Each row is a point on a landscape with many valleys, with its height.
A ball rolls from a point to the lowest of its 2 nearest points, and stops where none of them is lower. Distance is the straight distance between rows; heights are no part of it.
q_157 height 2.64: [ -5.2  -2.0 -12.6  -8.7  -6.6  18.6 -12.8 -24.9  -3.6  -0.8   4.7   4.5
  -4.6  15.1  10.6  -8.5 -25.0  -7.6   1.6 -10.2   2.0  -7.5 -18.3   5.0
  11.6   6.3   4.2 -26.7   1.4  -1.8  -4.7  11.8  15.9]
q_114 height 5.30: [ -7.8  -6.6 -12.9  -8.3  10.8   3.4 -27.8 -16.0  -1.7   1.6  -4.2   0.9
  -7.0   7.6   0.9   6.3  -6.2  20.6  13.5 -10.9   3.3   8.3  18.4   7.2
  -0.4 -19.8 -20.6 -10.6  -8.4 -19.8   3.8   2.9 -21.5]
q_894 height 7.93: [ 39.3  16.8  22.7 -23.1  22.9  -7.6  -2.7  -3.6  -4.3   6.3   3.7   1.5
   6.6  14.1 -29.4  11.2   2.2   5.2   4.5  -3.0  16.6  -3.6  15.7  22.2
 -14.1   8.8  -9.2   4.0 -17.0  11.2  -0.3   1.4  -6.5]
q_102 height 2.76: [ 22.3   8.0 -13.2 -15.7 -16.1   1.7   1.9  20.2  22.3   4.1  -5.7  -4.2
  -4.9   1.1  -6.1 -16.5   4.2   6.1 -21.8  15.5   1.9   2.4 -17.1  -2.7
 -20.2   8.9  14.1 -12.5  -1.4  12.3  12.5  18.0  12.9]
q_817 height 2.44: [  1.6  10.7   9.0  12.2   9.6  -4.0  -3.2   8.9 -19.1  -9.2   3.4  -7.4
  25.1   7.6   5.3 -27.4 -12.7 -29.1   8.5 -28.3   6.6  -4.7   0.5   3.1
  17.9   0.0   8.2  13.2 -10.6   6.8 -11.9 -21.8  20.9]
q_579 height 4.76: [ 26.4  12.4 -20.1   6.4   8.6  -5.2   0.5  -7.2  13.4  -2.9  13.9  20.8
  -3.9   8.8 -21.3  13.4 -29.0  16.2  23.7   2.7   6.2  -4.3  22.5  16.0
 -35.9  -1.8 -15.5 -11.0  -8.5  -9.3  -9.9   1.0 -17.6]
q_972 height 8.24: [ 20.2 -15.8 -31.4  -0.3  18.9  17.3   4.4  12.5   4.6 -17.9  -5.9  -8.3
   2.0  -8.6  -2.5 -16.0   0.0  -0.2 -13.8  10.9  11.8 -21.8  -8.1  11.8
  54.2 -12.1  -7.5   0.1  -1.9   9.7  12.7 -11.9  12.8]
q_974 height 3.39: [ 12.4   3.1   5.1 -16.1 -21.2  29.0  -7.5   3.3  -7.0  30.4  15.3   0.1
 -12.2  15.4 -22.1  27.1  -8.7   6.9  -2.7  11.0  -4.0   8.9 -18.9  -8.2
 -19.6  23.1  -7.0 -12.9 -16.1  10.1  11.2  19.2 -10.2]
q_700 height 6.28: [-30.5   4.6  23.4  -5.0  13.3 -30.8 -14.0 -20.8 -11.9  -1.6 -24.6  -6.9
  -9.8 -17.6  28.7 -21.9   1.7   1.3   2.3 -28.0  -4.3   2.3   2.7   8.9
  11.3 -12.1  10.5   3.6  12.3 -22.1 -11.4   7.7  11.1]
q_100 height 8.01: [ 38.8  14.2  -4.3 -19.7  23.0  11.5  -5.5  24.4  -5.0   2.5  -3.2   4.6
   5.9   9.4 -25.4  -0.1  -5.2   1.5  -3.9  -8.6  14.8  -4.5   6.5  17.4
   7.3  -6.1  -6.5  12.2 -14.7   5.0  14.1   2.2  -6.1]
q_729 height 3.58: [-35.5   2.2  20.3   7.3  15.8  17.7 -13.2 -12.3 -32.6  -6.3 -13.0  -4.1
 -11.7   1.1   9.5  -8.4 -10.5 -20.4   0.7 -34.0   1.5   3.9 -25.1  -0.6
  22.6  -7.9  -0.7  -5.7  -2.9 -17.1 -11.8  -8.0   5.5]
q_846 height 6.44: [-27.1   9.8  23.7 -10.0   0.8 -52.9   4.7 -30.5   6.5   7.7 -17.2   1.0
  -8.2 -13.1  40.3  -7.4   0.2  -8.1  -2.0  -9.0  -6.5  -4.8  10.6   6.1
   7.1  -3.2  21.0   7.9  24.5 -22.6  -4.7   6.5   7.2]
q_285 height 2.63: [-10.4 -17.1  22.2 -18.5  11.7  15.0 -15.7  10.1 -32.4  11.1   3.5 -22.2
   2.3   8.2   1.8  19.4   3.6  -4.5  -5.8 -21.3  -3.6  11.0  -1.1  13.8
   2.2  -3.7 -19.1  -5.1 -11.0  -5.4  24.9 -13.9 -14.7]
q_951 height 7.19: [-10.1  -7.8  19.1 -17.7   0.1 -11.5   6.8 -41.3  -3.3  13.3 -16.4  -4.7
 -21.6  -6.8  20.0  14.4  10.2   4.2  -2.7   9.1  -1.3  -3.5  -4.4   2.5
  -2.1  10.1   0.8 -14.1   6.5  -3.6  -0.5  11.6  -6.3]
q_492 height 3.31: [ -9.9 -23.1 -14.6   4.9   9.1  33.5  -7.0  14.6 -23.4   0.9   6.0 -13.1
  -2.6   4.0   2.3  17.9 -16.8 -15.9  -5.2  -8.9   0.1  -8.0 -18.5   1.9
  34.7   1.5 -18.4  -9.0   2.2 -13.1  19.4 -12.8   0.8]
q_257 height 3.04: [-21.5  -8.6 -21.3  18.1   1.3  22.3 -12.7  -5.1 -11.4  -7.9  10.8   3.8
   1.4  14.9  15.5   1.1 -33.0  -8.8  -0.2 -14.5   0.3  -9.6 -13.6  -3.5
  26.6 -10.7  -6.5 -16.6   6.3 -11.9  -2.9  -6.7  10.6]
q_819 height 4.50: [ 14.2   6.7 -20.2   1.7 -12.5  -6.1   3.5 -15.0  20.0   0.4  23.3  14.0
   1.5   4.0  -3.6  15.1 -27.2  14.6   7.0  18.6  -0.3   0.5   9.9  13.2
 -41.7   5.2  -9.4 -23.4   0.3  -2.9  -4.5   5.0  -1.7]
q_103 height 4.11: [ 29.7  -4.7 -28.3   7.0  18.3 -13.9  18.0  16.9  25.3 -21.1   4.0   7.5
  10.4 -14.1  -6.2  -2.3  -0.3  20.9 -13.9  34.8  10.8 -16.4  19.1  19.2
  14.1  -5.4 -12.0   6.5  -3.3   8.8   4.2 -10.3  -7.5]
q_141 height 1.86: [-21.4  14.9   2.8  17.3 -17.1 -25.1   3.6 -24.8  10.8  -1.6  -5.2  19.4
  -4.4  -0.5   4.8   5.7  -1.9  -1.7  27.0  -9.1  -4.3  11.1  12.7 -16.0
 -39.4  -5.8  10.5   6.4  10.0 -10.3 -16.5  11.4  -6.5]
q_959 height 3.06: [-17.8 -18.4   4.0  14.0  26.4  37.2 -13.7  14.8 -37.4   0.1   8.9  -8.5
  -3.7   1.5  -7.9   7.5 -13.4 -14.5   5.5 -25.0  -0.3  -4.7  -4.4   3.2
  40.8  -5.5 -20.8  11.4  -2.1 -20.0  -2.1 -19.3  -8.4]
q_761 height 2.86: [-14.5   6.6  14.1   5.7 -23.1  -6.3  14.0  -5.7   4.0   3.5  27.0  -2.5
  17.8   8.1  23.1  -0.4  -1.4 -21.7 -18.7   3.0   3.9   4.7 -11.6   0.7
 -11.1  28.5  11.4 -11.6  -0.8  14.6   3.5  -3.9   9.1]
q_554 height 8.16: [ 11.0  13.6  25.9 -19.7  22.4   1.5  -0.7  -5.8 -18.8   1.6 -20.7  -8.6
  -0.9   3.1 -12.5  -0.6  13.2  -7.2  11.4 -11.9  13.4 -13.6  -9.2   2.2
  14.0  10.1   3.9   5.8  -4.6  11.4  -4.7   0.7   6.5]
q_385 height 3.65: [ -2.4  -2.8 -22.7  -0.3  -6.1  -6.6  -5.4  19.7  10.7  -1.4  11.1  -1.5
  20.3  13.7   2.7  -9.7  -8.0   8.1  -6.6  -9.8  -0.6   6.1  14.9   5.2
 -13.1 -13.4  -5.3   1.3  -1.0  -7.1  16.3  -3.4  -2.0]
q_556 height 4.69: [ -5.7 -16.6 -15.8  23.2   7.2  32.0  -1.6  14.4   0.6  -5.3  10.2  16.5
   2.4  -8.6 -15.0   6.4  -1.0   3.5   5.3  10.5  -3.7 -16.9   1.7 -11.2
  37.0  -4.0 -15.7  20.8   0.9  -4.4 -24.7 -12.1 -15.0]
q_751 height 3.00: [ -4.1 -16.5  -4.0 -19.5   3.6 -36.7   9.0   6.9  13.4   1.2 -13.4 -20.9
   1.7 -10.6  29.6  -5.3  19.3  13.5 -17.8  13.1  -9.0   3.6  10.6   9.2
  -4.0  -6.7   2.7  -0.8  14.6   0.3  22.0  -5.0  -0.8]
q_50 height 3.16: [ 11.2  -2.9 -11.0   3.1   4.5  -4.6   3.8  23.3   4.4  -1.8   1.3   6.6
   8.6   8.3 -20.5   8.3   5.2   4.3   2.6   2.0   4.3   4.1  22.4  -1.2
 -28.8  -6.8  -9.8  15.1  -4.0   6.0  14.3  -5.4 -21.8]
q_779 height 4.07: [  6.3  12.4 -14.3  12.6  -1.3   6.2  -8.9  42.9   4.8  -8.4   1.3   1.9
  12.4   4.5 -15.5 -28.9  -2.1  -2.9   0.1 -21.2   4.0   9.6   9.0  -5.8
  -6.1 -12.9   5.4  11.6  -7.6   0.3   0.5 -11.8   8.8]
q_370 height 7.01: [ -0.4  -7.0   1.8 -14.3  -1.2 -35.0  12.6 -53.0  17.3   8.7  -5.0   0.1
 -24.8  -9.2  39.7  14.1  -0.3  13.0  -0.6  31.4  -3.3  -8.7   7.6  12.1
  -4.3   8.2   9.7 -21.3  22.9 -17.7  -6.0  10.4   2.4]
q_93 height 2.27: [ -6.8  -9.8  11.2  -5.3 -19.4 -23.7  26.2 -17.7  15.5  -1.6  28.6  -0.7
  15.7  -2.2  27.6  16.9  -3.6  -2.8 -17.3  30.0  -2.2   1.3   1.1  18.6
 -11.1  23.5   1.8 -18.4   0.8   9.5  10.7  -6.2   4.4]
q_189 height 2.88: [  3.2 -17.2  -3.9 -24.8  10.7  18.6 -12.8  11.7 -20.0  13.8  -7.4 -22.2
  -6.2   8.5  -1.6  25.8  -0.5  10.5 -15.3  -4.7   4.5   7.4  -2.1  12.5
  10.6 -14.9 -27.5  -6.2 -12.6  -6.8  41.0  -7.5 -25.1]
q_486 height 4.22: [-11.9  -3.8  -2.4  34.2  -7.7  26.5   3.2  15.4   2.2  -8.1  12.2  21.7
  12.2 -18.3 -14.5  -7.3  11.7  -6.9  14.2   4.1 -14.0 -11.9   4.6 -20.3
  29.5  -9.5   2.5  36.3  10.0  -0.8 -45.3 -19.0  -6.2]
q_99 height 2.70: [  8.9 -11.9 -19.4  -9.7   5.6  27.6 -10.3  18.0   1.0   4.6 -11.6  -0.5
 -17.1   5.0 -15.8  14.9 -10.6  16.3  -9.2   7.0   4.7   1.2  -9.0  -2.2
   6.7 -12.6 -19.7  -4.0  -9.2 -10.0  25.7   5.6 -14.8]
q_901 height 8.28: [  4.4  16.2  40.3 -29.5  -4.6  12.4 -22.3 -11.7 -22.9  28.1  13.3  -3.1
   5.6  18.7 -19.8   4.4   6.2   2.5   1.0 -11.6   5.1  16.0  -6.8   8.8
  -8.5  18.6  10.4  -4.0 -21.5  13.9   1.8  16.7  11.8]
q_518 height 6.83: [ -8.4   1.8 -12.6  -1.1   8.3 -42.3   9.6 -33.0  27.1 -14.1  -5.3   9.3
 -17.4 -13.0  34.7   1.5  -2.1  15.1   3.4  25.6  -1.8  -9.8   9.2   3.7
   9.9  -4.2  15.7 -12.3  27.5 -14.7 -11.4   7.9  10.0]
q_55 height 2.95: [ 16.1  13.1   2.9 -23.8  -6.5  37.9 -19.6  -2.6 -13.0  22.1  -6.0  -3.2
 -21.2  20.1 -25.5  12.0 -11.3   6.0  -0.9  -6.4   0.9   2.1 -24.6  -6.1
  -7.3   7.6  -5.1 -18.0 -10.3   2.7   4.1  27.4   4.6]
q_22 height 7.59: [ -2.6 -10.1  24.1 -30.4 -16.2 -42.9  -2.7 -34.0   5.2  28.1   8.7  -5.9
  -7.1  -6.4  20.7  -3.1   9.3  19.1  -0.7   7.5 -22.4  22.8  30.0  21.2
 -25.0  16.2  25.9  -2.1  -3.6  -1.1   7.5  19.5  -1.2]
q_906 height 6.61: [-21.0  13.8   4.5  13.7  -1.4 -46.8   7.9 -31.1  22.5 -12.3  -1.3  10.5
   2.9  -6.4  41.6 -11.7 -13.4  -8.5   0.1   2.0  -3.0 -12.3   7.9   6.9
  12.9  -7.2  22.3   4.8  19.5 -19.1 -12.5  -0.8  14.7]
q_933 height 2.96: [-32.3 -19.8  35.6  -4.6 -12.4  13.3  -1.0   2.3 -29.2  14.8  -0.7 -16.9
   1.7  -3.7  12.0  14.8  14.5 -19.5  -9.9 -11.9 -13.1  18.8 -16.1  -1.9
 -10.0   9.8  -5.4  -1.3 -11.7  -0.2  23.8  -6.7  -6.9]
q_889 height 6.29: [ -9.7 -16.7   6.8 -15.6 -24.4   1.8 -18.3  10.4 -10.2  22.2  20.9  -8.8
  15.0  13.7   2.9   9.4   3.0   5.4  -5.7 -14.8 -13.2  28.9  17.2  10.6
 -36.0  -1.4  -8.2  -2.5 -15.9  -0.6  32.9   1.1 -14.5]
q_619 height 4.44: [  4.7  -1.7  -6.7  14.8   6.5  22.4  -8.3  50.9  -3.1 -10.1  -8.9   1.3
   4.4 -11.6 -32.8 -20.4   3.5   6.4   0.8 -11.0  -3.4   0.1   5.0 -10.3
  16.9 -21.8   3.2  28.4  -5.3  -1.2  -8.7  -9.8  -0.8]
q_658 height 6.42: [-15.1  15.0  24.9  -5.4  11.2 -37.4 -19.6 -17.4  -8.6  -3.2 -10.9  -3.9
   8.1   6.0  11.8 -15.1   6.3   4.5  18.5 -31.3  -1.3  10.6  23.6  11.5
  -8.0 -11.1   6.5   7.5   4.6 -17.7  -9.0   4.8   1.7]
q_76 height 2.39: [  0.8 -16.4  -0.9 -18.7  -7.4 -10.5  17.2  16.0   7.2   3.0  -0.8 -23.5
   9.3   1.7  15.7   3.7  15.8   2.0 -27.9  19.9  -6.0  -1.9  -6.4   6.6
  -8.2   5.8  -3.3  -4.8   1.4  12.3  30.5  -4.6   2.5]
q_200 height 2.51: [ 13.9   5.7  -4.3 -20.2  10.8  21.3 -10.3 -20.7  -7.5  10.3  -0.8  -0.7
 -10.0  16.8  -6.5  11.3 -18.4   3.0   5.3  -4.7  10.0  -6.5 -11.4   3.6
   8.4  10.2  -8.6 -19.4  -6.5   0.3   0.2  11.6  -2.4]
q_799 height 5.06: [ 16.8  -1.7 -21.0  -1.5  13.2   2.4 -12.8 -14.9  12.8   2.1  -6.2   9.4
 -14.9  -4.0 -16.9  12.8 -10.9  30.8  13.0   2.2  10.1   3.3  24.6   9.7
 -13.9 -22.4 -25.2   2.6  -9.8 -10.4   0.6   5.9 -27.9]
q_206 height 6.09: [ -5.0 -19.8  -6.9  -9.6 -18.3  -3.5 -14.7  -6.7 -11.9  20.8 -13.8 -10.8
  -8.2   3.4   4.7  10.9  16.6  12.5  -1.2  -4.3 -12.9  21.8   6.0   0.4
 -34.1 -19.2  -8.0  -4.6 -10.7  -4.1  27.2   9.8 -21.6]
q_503 height 3.02: [ 30.7  12.8   3.0 -24.2   4.3   0.5   8.1 -20.9   4.5   6.1   0.8   3.9
 -10.0   3.8  -9.8  -0.4  -8.8   4.4   1.8  21.3  11.1 -13.9 -14.2  12.6
  -6.2  23.0   0.7 -19.2  -1.7  16.7 -12.1  12.5   8.0]
q_77 height 3.10: [ 15.0  13.6 -29.2  12.6   5.7   5.7   0.5  -9.6  17.7 -16.1   3.0  23.2
  -6.0   1.1 -17.7  -8.3 -18.7   9.1  22.3   7.0   7.7 -12.5   5.2  -5.2
   8.0  -9.7   1.0  -5.8  -2.4  -1.1 -29.8   4.3   3.8]
q_745 height 3.62: [ 18.5  -4.6 -18.4 -10.0  12.3 -24.2  11.1   9.9  24.6 -16.7 -11.7  -8.8
   3.7  -3.2  10.2 -11.0   5.8  16.3 -12.6  22.7   7.2 -10.7   6.1  13.7
  13.9  -7.2  -0.3  -4.9   8.0   4.7   7.0  -2.2  13.0]
q_659 height 5.74: [-30.2 -19.3  -9.9  15.1   6.8  -8.0  -3.4   1.6  11.1 -17.3 -16.4  -2.3
  -0.9 -23.2  14.5 -10.8  18.1  15.2  -1.7  -6.8  -9.6   4.6   7.3 -10.4
  11.6 -32.5  -6.4  13.9   9.4  -7.8  -5.9 -11.2  -8.2]
q_480 height 7.34: [-17.7   6.5  38.6 -16.0 -18.3 -13.4   2.3 -40.2  -7.7  23.7  -5.1   1.8
  -6.1  -3.3  13.6   7.3  11.4   0.0   5.5  -0.7  -2.5  13.5  -3.6  -2.3
 -23.3  16.3  15.3  -0.8   0.8   1.3  -6.1  19.5   1.5]
q_540 height 7.70: [ 13.1   4.5  22.1 -32.0  -2.0 -29.9   5.0 -23.7  14.9  17.8  10.4  -7.1
  -2.7   0.0  12.3   4.9   3.9  18.2   0.4  14.6  -7.1   8.8  18.5  34.6
 -15.0  22.0   9.4  -9.2  -7.8   4.6  -3.0   9.6  -1.8]
q_982 height 3.28: [-39.6  -5.6  32.5   3.8  -4.7  16.2   4.3 -13.0 -35.1   4.8   3.1  -7.2
  -2.6   1.6  23.8  12.4  -7.9 -25.8 -16.9 -22.8  -0.6   5.5 -24.7  -3.3
   6.7   5.5  -4.4  -5.8  -3.6  -7.3   5.5 -11.4   0.0]
q_478 height 2.15: [ -6.6   6.9 -31.8  19.1 -15.0   3.3   0.8  -9.2  27.5 -17.1  -9.6  16.5
 -13.8  -3.4  -0.6 -11.3  -8.7  13.6   5.4   8.2  -3.7   0.6 -10.4 -19.8
  -5.0 -10.9   8.5 -13.4  17.1  -0.3 -19.2  14.4  15.6]
q_792 height 7.79: [ 15.9  -6.4  23.1 -39.2  -2.3  -7.4   4.2 -22.3   3.3  16.0  28.8  -6.7
  14.7  13.2   9.1  10.8 -13.0  10.1  -8.0   5.3   3.9   5.2  16.7  39.7
   4.2  23.7  -6.4 -20.6 -20.3   4.4   6.9  -2.3  -3.4]
q_188 height 7.86: [ 33.5   8.3  20.9 -33.5  11.1  10.0  -0.7 -16.8  -6.5  22.3  24.0  -2.5
   9.3  19.3 -16.0  26.9 -13.4   7.8  -3.1   4.7  14.9   1.1  17.0  32.7
  -4.4  20.0 -13.0 -11.8 -25.6   7.7   8.7  -2.2 -13.7]
q_19 height 0.76: [-24.5   2.0 -17.1  28.3 -29.4   2.5  -1.7   1.3  10.1  -8.5  -0.8  16.1
  -8.6   0.3   8.9  -2.4  -0.9  -2.4   9.5  -3.5  -6.4  12.2  -3.1 -29.9
 -32.7 -10.9   1.9  -3.7  20.9  -8.1  -7.1   5.7  -2.1]
q_462 height 7.47: [-18.9   7.5  37.3 -16.8 -22.6 -35.6   6.6 -46.9   7.0  32.4  12.8   4.2
 -10.9  -9.5  27.4  -4.1   1.3   5.9  -5.8   7.1 -13.9  12.9  11.0  13.3
 -14.2  26.5  39.8  -0.7  -0.2  -0.5 -13.3  24.7  11.3]
q_279 height 7.95: [  8.6   3.2 -17.3   9.1  -4.0  -1.8  12.0  11.0  12.0 -21.4  -1.1  -7.6
   7.4  -4.7  14.5 -29.5   2.2 -21.0 -16.7   9.2   5.9  -9.7 -17.6  -4.4
  19.1   5.8  15.9  -7.8   9.9  14.6   3.7   0.5  34.5]
q_128 height 4.87: [  0.1 -10.5 -11.2  26.7  -3.4  35.0   1.7  46.5   3.4  -7.7 -14.1  -5.0
 -13.5 -22.1 -22.3 -16.5  11.8  -0.4  -7.2   2.9 -13.3  -4.3 -12.3 -33.1
  19.3 -14.4   3.3  20.2   2.2  -0.9  -8.9  -7.1   4.1]
q_119 height 4.08: [  1.6   6.0 -37.9  17.2 -11.4  -5.9   3.4  15.6  29.7 -12.0  19.4  13.7
   7.7  10.5   0.8  -0.4 -18.8   6.2  -2.2  11.8   1.5  -0.2   8.8   0.2
 -23.3  -8.1  -2.8  -7.5   8.4   0.7   5.2  -5.8   0.4]
q_191 height 1.60: [  3.5 -16.1  12.8   4.8   0.4  13.0   6.4  41.9 -20.4  15.4  -0.4 -16.8
   3.7   4.4 -15.8  16.0  20.6 -13.1  -8.1  -0.5  -2.6   7.3  -6.5 -15.5
 -13.7  -0.2 -12.3  16.8  -7.5   7.4  26.0  -9.1 -19.0]
q_389 height 8.37: [ 11.9  -4.8 -27.7   0.7  17.0  23.3  -8.2 -18.7   8.1 -17.1  -7.9  -1.8
  -7.1 -17.1   4.9 -20.6  -1.9  12.8   5.1   6.3  15.3 -19.1   4.1   8.8
  60.3 -12.6  -4.6   3.3  -6.5   0.0 -13.3  -6.1   8.7]
q_607 height 7.64: [ -2.3  29.8   1.4  39.7  -7.7 -29.7  28.9  -3.2  24.7 -24.7  14.6  24.5
  15.8  -8.5   6.4  -3.3  -7.9 -26.8   9.5  16.2   3.6  -8.2  -4.4  -8.7
 -11.5  12.3  18.7   2.3  13.6   4.6 -23.6 -11.0  10.7]
q_404 height 2.67: [  8.8   1.7  11.2   1.0   8.7 -11.8  13.2  23.3 -12.5   2.6  19.1  -4.0
  30.8  15.9  -7.3  15.3   4.6 -14.4   3.8 -11.5   3.4  -0.3  18.4   5.5
 -16.4   9.2  -8.9  13.9  -5.7  10.1   7.0 -21.0 -13.3]
q_166 height 3.93: [ 13.2  -1.2   4.3  -4.5 -18.2  33.9   9.0  14.9 -11.1  25.5   4.4  -4.3
 -14.6   9.1 -26.8  24.6   4.6  -7.4  -8.1  18.7  -4.9  -4.9 -39.9 -27.0
  -1.0  29.1  -7.0  -1.2  -5.7  13.2  11.5  22.9  -3.2]
q_903 height 6.43: [ -3.0  -5.9   5.8  17.4 -25.9  -6.3   7.5  -4.8  -9.7  10.3 -18.2  -2.6
  -5.6  -4.9  -0.9  11.0  29.3 -11.6  12.2  -6.9 -17.5  25.0   9.1 -20.5
 -50.8  -1.7   5.7  11.1   1.2   7.9   8.3  -2.1 -15.4]
q_204 height 8.12: [  2.5 -13.0 -24.8  18.3   6.0   7.7  -2.1  22.8   6.4 -27.7  -0.7  -7.3
  12.8 -12.9   8.3 -38.5  -1.2  -0.3 -13.3   1.7   2.3  -8.5  -4.8  -0.1
  39.4 -20.0   5.5   6.8   2.8   4.0   1.8 -15.2  24.2]
q_610 height 2.20: [ -7.7 -21.0  -3.6  18.6   4.9   9.2   9.9  44.4 -13.3  -1.3  12.8  -8.7
  25.3   9.6  -4.3  10.2   8.7 -20.8  -7.6  -6.3  -2.1   0.9   3.8  -6.6
  -2.9   1.1 -15.4  22.5   3.8  -1.1  14.5 -27.4 -12.1]
q_245 height 4.62: [ 13.6 -10.5 -26.8  14.5  15.6  12.2  12.6   5.7  13.3 -17.6  12.0  11.9
   8.2 -16.4  -9.7  11.7   3.8  16.7  -2.3  27.7   7.3 -19.1  10.2  -0.9
  37.6  -3.0 -15.1  17.1  -2.1   2.5 -10.2 -15.4 -17.2]
q_15 height 5.33: [-25.4 -30.4 -12.7  27.0  -2.8  21.4   0.7  30.1  -3.8 -10.5 -11.2  -5.7
  -5.8 -27.0  -6.7  -5.6  13.8   7.1  -7.8   4.2 -19.8   3.2  -8.7 -22.8
  18.5 -25.7  -9.3  18.5   9.6  -5.5  -1.4 -12.5  -9.8]
q_425 height 7.20: [  4.1  20.8   3.3  18.8  -7.9   0.7  13.0  18.1   4.0  -5.4   0.8  12.6
   6.1   0.2 -20.5  -3.7  11.6 -20.3  12.7  -6.5   2.5   0.9  -4.0 -28.4
 -23.3  16.8  14.2   9.7   8.6  12.3 -18.7  -0.7   3.8]
q_57 height 6.75: [ -8.5  -7.7   8.2  20.9  -2.6   5.2   2.6  18.1 -14.0   1.0 -25.4   0.7
  -8.0  -9.0 -23.0  11.4  30.0  -7.9  19.7  -4.0  -9.3  12.4   4.5 -35.3
 -21.4 -16.1   2.5  21.4   2.9   3.5  -2.4  -1.0 -22.5]
q_107 height 0.94: [ 13.2  -4.6  10.8  -3.5 -11.9  34.5 -12.3  51.2 -22.0  23.7   2.6 -17.4
  -2.3  10.6 -23.9  16.3   4.9 -15.3 -17.5  -7.6  -7.1  12.4 -19.4 -13.3
 -11.1  12.4 -10.2  14.4 -12.2   1.8  34.6   3.5 -10.1]
q_349 height 6.57: [  0.7  21.9  13.7   2.8  12.3 -32.4 -13.9  -7.0   9.1  -8.1 -12.5   8.9
   6.0  -3.4 -10.9 -18.4  13.3  14.3  28.2 -22.5  -4.2   9.3  27.0  -0.9
 -10.1 -20.4   8.7  19.0   2.5  -6.6 -19.5   6.6   5.0]
q_90 height 1.66: [  5.1 -12.4   3.8  -4.3  -0.1  -8.8  29.6  -4.9   5.4  -6.6  15.5  -3.3
  11.0   2.8  12.0  27.1   5.6  -4.3 -18.6  31.8   1.3 -10.9  -7.7  10.8
   0.2  16.8 -13.5 -14.3   7.4  14.0  18.6  -3.9  -6.8]
q_346 height 6.98: [-16.5   4.4  18.2  10.4   6.7  -2.4   5.8   1.0 -10.5  -3.6 -18.2   4.1
  -1.9  -6.4  -7.4  -0.1  20.3 -12.1  13.6 -14.0   0.4   3.5  -2.4 -24.7
 -11.6  -2.1   7.2  15.7   8.7   2.9 -14.4  -3.5  -2.5]
q_872 height 7.72: [  4.6  13.0 -17.0  23.2 -18.0  -4.6  19.6  21.0  22.6 -28.2  14.9   4.9
   3.0  -2.3  11.7 -12.4   6.4 -17.4 -20.8  20.6   0.2  -3.0 -15.5 -24.1
  -4.0  14.6  13.0 -10.7  19.9  19.6   3.5  -1.2  22.5]
q_574 height 3.75: [-31.3   1.6  10.4  36.9 -11.9   9.6   1.2  -4.0  -4.1 -12.2   0.7  27.6
   2.8 -14.0  -4.3  -1.3   4.1  -6.2  21.3  -8.4  -4.9  -1.1   4.1 -25.2
  16.7 -13.0   9.2  28.0   6.2  -9.6 -44.4 -11.3  -6.0]
q_805 height 2.77: [ -4.7  -2.0   9.9  10.8  24.9  14.6 -10.7  11.6 -25.3  -8.7  -3.8  -8.8
  11.7  -3.3 -10.9 -16.1  -2.5 -15.9  12.4 -26.6   5.1  -8.0  -1.2   4.4
  41.0 -15.2  -0.4  21.9  -7.0  -2.7 -14.1 -21.8   5.6]
q_421 height 3.57: [ 27.5  15.0  -1.1 -11.2   2.1 -21.7  18.8  -6.0  27.3  -1.6  -7.8   0.9
  -8.8  -6.6  -5.6  -1.6   4.8   8.6   0.8  27.9   1.7  -9.4 -10.1   6.1
 -20.3  19.1  13.6 -12.5   8.5  12.8  -3.0  17.3  13.1]
q_231 height 1.96: [ 18.1   0.8 -15.2 -10.6 -12.9  24.8  -6.8  32.4   9.1   6.9  -3.3  -9.8
  -5.0   4.3  -9.9  -4.4  -4.3   1.5 -28.0   2.6   4.9   3.6 -20.5  -5.6
  -3.7   1.4  -2.8  -6.0  -2.8   8.7  30.2   9.8   3.9]
q_138 height 6.05: [-19.7 -12.1  -2.9  -6.8  15.3 -20.9  -9.7 -14.3   6.1  -6.6 -27.8 -12.3
 -19.1 -20.1  21.9 -15.8  17.3  21.8  -0.3  -6.4  -7.6   0.2   6.3  -1.2
  21.0 -22.4   4.5   3.9  11.1 -15.9  -7.3   2.6   1.0]
q_743 height 5.54: [-16.6   1.2  -2.5 -11.1  -3.8  -5.7 -28.5 -12.9  -7.6   4.2 -17.4  -5.0
 -14.5   3.4   5.8 -18.5  -3.6  15.9   2.8 -21.8 -11.3  12.2  -2.2   2.0
 -10.3 -13.4  -4.2 -15.6  -0.4 -18.1   1.8  21.2   2.3]
q_764 height 7.44: [  8.6  25.7  -7.4  31.7 -19.8  -5.9  24.8  11.6  14.7 -16.5  14.5  16.2
   8.0  -1.4  -3.4  -3.6   0.8 -21.8   5.3  18.6   5.0  -9.3 -12.2 -23.0
 -24.2  27.1  16.3  -7.9  15.2   9.7 -16.9  -3.4   9.7]
q_934 height 8.23: [  7.6  12.3  31.7 -28.3   2.6  11.4  -4.7 -16.1 -22.4  10.3  -2.4  -9.2
   4.7  12.4  -7.2  -9.9   4.9 -14.7  -3.0  -8.0   9.4  -4.7 -16.5   7.8
  10.1  26.4  15.2  -7.7 -11.9  17.6  -3.5   9.7  20.6]
q_123 height 8.08: [ 31.5  12.6   6.6 -16.3  25.3  21.7  -8.3  12.5 -22.4   1.9 -11.6  -7.5
   5.1  13.7 -28.6  -8.6   0.5 -17.8   9.8 -15.8  16.5 -10.1  -1.2   5.9
  21.3   3.0  -1.1   7.4 -14.5  13.8   0.1  -1.0  10.6]
q_701 height 2.81: [ -7.9  16.7   7.1   7.7   8.7 -12.2   0.4 -20.8  -3.6  -8.9   1.6   8.2
  14.6   6.5   9.8  -6.8 -17.2 -12.4  17.7 -13.5  10.8  -8.8   2.9   2.6
  12.6   2.3   2.9  -1.9   1.1   1.1 -24.4 -10.1  12.7]
q_75 height 5.82: [-14.6  -3.2 -12.2  -5.9 -22.3  -6.1 -20.8   2.1   1.1   5.4 -19.8  -7.6
 -21.7  -5.8   3.3 -12.5  17.9  12.8  -4.0 -10.1 -15.8  21.7  -4.1  -9.3
 -33.6 -19.1   2.7 -11.7  -1.0  -7.1  17.3  21.0  -3.0]
q_441 height 3.20: [ -6.4  13.7   7.3  26.1  11.9  -7.0  12.9 -19.0   4.7 -14.0   1.9  18.8
  13.7  -5.5  -5.6   1.5  -8.4  -5.5  24.0  -4.0  11.3 -14.0   8.1  -6.6
  22.7  -2.0   2.3  18.6   1.5   2.3 -39.3 -15.6  -4.9]
q_465 height 3.74: [ 25.2   6.0 -37.0  11.5   5.1   7.7  12.5 -15.7  16.5 -21.9   5.5  18.0
  -7.3   1.9  -4.8  -6.6 -17.9   3.5   3.5  30.4   9.1 -22.3  -9.1   2.3
  16.1   6.2   4.5 -26.7   5.2   8.5 -12.2  10.9  22.0]

For each start below, name the point where the ball stops.
q_894 | q_700
q_556 | q_817
q_138 | q_107
q_114 | q_107
q_245 | q_90
q_480 | q_700

Call two points neighbours if one is among the 2 nearest of the other. Go from one point of each pair to the other, from neighbour to neighbour, staying as low as possible. Name the highest point that can't be avoided.
q_231 / q_200 | q_421
q_90 / q_231 | q_556
q_231 / q_285 | q_189
q_200 / q_817 | q_492
